Points, in no order, along strands that fork, close into loops and pass close to each other.
In the rows, 128 means zero.
Two points are linked if the straight distance between their rows is under 39.7. Some points are linked to none.
reva: [125 158 172 142 102 167 134 113 133]
Kas: [133 109 124  91 120  81 135 176 187]
rur: [146 120 136 158 127 115 150  97 116]
Fofar: [151  90 104 134 136  75 145 126  89]
Lalu: [117  68  61 114 159  81 112 163 105]
Nodop: [163 168 123 122 167 164 120  86 124]
vonuk: [118  85  85 125 149  79 119 156 162]
Zol: [109 125 163 145  82 125 159 129 148]
bupo: [142 134 115 154 156 155 124  82  80]
Lag: [120 179 151 130 127 190 111 109 144]
nomo: [124 111 133  89 105  83 150 174 186]
did: [134 172 113 122 169 170  64 120 105]
Til: [131 164 175 101  91 167 173 112 140]
Nupe: [149 167  90 102 183 160  77 117  80]
nava: [139 127 167 156 101 115 130 127 117]
Zusep: [149 155 179 144 110 142 118 123 113]
suso: [119 101 125 128 109  80 134 161 166]
lobuz: [126  86  96 142 138  73 138 137 136]
rela: [110 119 163 149  82 114 146 140 145]
ninuf: [109  82  92 127 148  86  88 177 140]
fidot: [135 162  99 134 177 174  96  90 107]
Luf: [122 144 144 168 129 164 126  91 120]
rar: [124 115 143  94  90  88 168 162 174]
Kasim: [117 109 145 132  94  90 141 160 161]
bule: [120 112 112  90 157 131  92 182 198]
boze: [152 137 124 134 152 156 104 109  46]
zelep: [142 108 142 157 119  96 122 129  87]
Lasap: [118 118 149 103  81 101 179 147 164]
Zerud: [119  96  97 106 168 111  79 181 169]
sepu: [114 109 138 170 106 108 138 122 124]
giz: [148 167 144 134 153 166  88 110 107]
gefu: [ 94 106 119 100 111 106 132 180 196]
Mas: [147 149 155 138 114 144 166  96 141]
Nufof: [121  94 126 154 115  80 125 145 127]
bepi: [117  81 101 130 138  73  96 176 126]
takup: [119 185 105 118 162 172  82 115 155]
Sigo: [129 106 102  96 171 121  80 182 176]
zamag: [115 188 120 117 150 182  92 115 158]
Lipo: [106 141 169 137  80 151 164 117 141]
daseg: [126  78  94 141 129  91 134 139  54]
gilem: [140 122 121 160 144 136 138  87  84]
fifu: [121  68  71 116 143  76 123 162  80]
fazef: [149 133 137 150 142 146 106 108  61]
tini: [125  87 116 150 123  76 121 146 102]
Fela: [152 150 135 144 143 154 148  78 126]
kifop: [ 86 122 163 100  61 133 184 139 144]
Zad: [131 169 109 135 168 177  99  91 127]
Paza: [ 83 109 116  65  98 114 154 178 196]
tepaz: [159 182 116 109 173 165 102 101 133]
ratef: [154 177 135 118 151 172 131  91 143]
Natu: [117  76  78 129 150  76 122 150 138]
Govud: [154 116 127 135 136 130 120 121  33]
Sav: [ 89 106 137 114  82 103 156 163 177]
gep: [132 103 126 141 113  84 156 129 153]
rup: [131 162 126 149 153 177 114  85 127]
zali: [126 120 150 122  89 103 176 131 160]
vekev: [132 149 168 104  88 149 187 112 143]
Kino: [139 140 175 151  99 132 129 123 119]
rozof: [141 176 132 126 158 170  73 118 110]
Botur: [123  73  85 130 132  80 131 153  65]
tel: [116 113 139 179 116 125 130 105 107]
rubi: [107 112 113  84 139 125 112 185 205]
subuv: [135 172 166  98 106 178 166 105 146]
nud: [127 178  82 105 178 148  67 125 133]
vatid: [147 153 149 149 138 157 109 105 100]
Deri: [121 183 135 125 139 188 100 113 150]
fofi: [130  94 107 142 126  75 151 127 146]
rutig: [139 136 157 139 103 128 167 108 142]
baro: [133 116 143 140 102  97 162 126 149]
zis: [116 102 140 163 105  97 131 135 126]
Vuzal: [143 122 126 161 136 125 143  89 101]
ridin: [115  99 114 123 122  81 125 165 173]
nilo: [124 155 137 157 135 174 126  85 129]
voto: [ 98 116 117  70 131 138 121 188 207]
vetat: [113  91  97 116 153  95  87 180 164]
Kig: [151 173 148 117 132 170 151  91 148]
gidar: [129 175  91 112 177 159  65 123 117]
Kure: [ 97 135 168 119  69 148 179 125 143]
Zar: [141 101 130 152 124  99 124 127  68]
zateg: [128  85 101 142 125 106 136 132  41]
vuron: [112 152 176 138  87 168 148 115 138]
dal: [117  74  68 120 159  79 113 158 123]
logut: [145 133 148 157 131 138 115 106  83]
taz: [106 100 110 112 125  93 117 174 188]
tega: [145 114 152 158 113 102 126 126 102]
viki: [121  80 104 139 132  72 109 163 108]
remo: [148 146 108 123 165 170  98 109  50]
niki: [138 148 106 143 168 170 110  81  89]
poz: [125 134 160 102  80 129 195 120 151]
lubo: [146 181 158 104 127 179 151  99 151]
Tar: [127 167 164 143 115 177 119 110 131]
Sir: [159 177 106 105 180 157  91 105 125]
vove: [ 82 109 139  77  72 110 176 164 166]
fiz: [147 157 101 114 176 172  85 114  65]
fanuz: [118 127 146 175 116 145 130 100 115]
luvi: [154 147 144 141 130 145 159  87 133]
vir: [ 83 115 152  91  63 118 182 152 155]
bazu: [160 155 123 135 162 157 129  79 112]
Fop: [147 107 130 148 131 115 123 120  49]
voni: [156 128 118 128 148 148 120 114  32]
Tuv: [ 87 107 119  86 101 109 150 175 196]
Raz: [140 123 144 150 113 110 159 109 133]

A piece is all that can be reached along the links. How many separate loops has the piece of each point below (a circle has one, a figure eight two, a Y none), and how many tips (points with one link)?
dal: loops 0, tips 6
zelep: loops 0, tips 3
reva: loops 0, tips 3
gefu: loops 0, tips 2

A tip is a point with one link. Name the tips that can be reached along the links from each point below, in the order of the rows.
gidar: Nupe, Zusep, nud
vir: rela, takup, vove
taz: Kasim, Paza

Name the points in between on the shortest way along the links from the first point to the second, in order.
Tar; Kure: reva > vuron > Lipo
ratef; Raz: Nodop > bazu > Fela > luvi > Mas > rutig
Botur; fofi: fifu > Lalu > dal > Natu > lobuz
takup; vuron: zamag > Deri > Lag > Tar > reva
Lasap; Vuzal: zali > baro > Raz > rur
remo; Govud: boze > voni
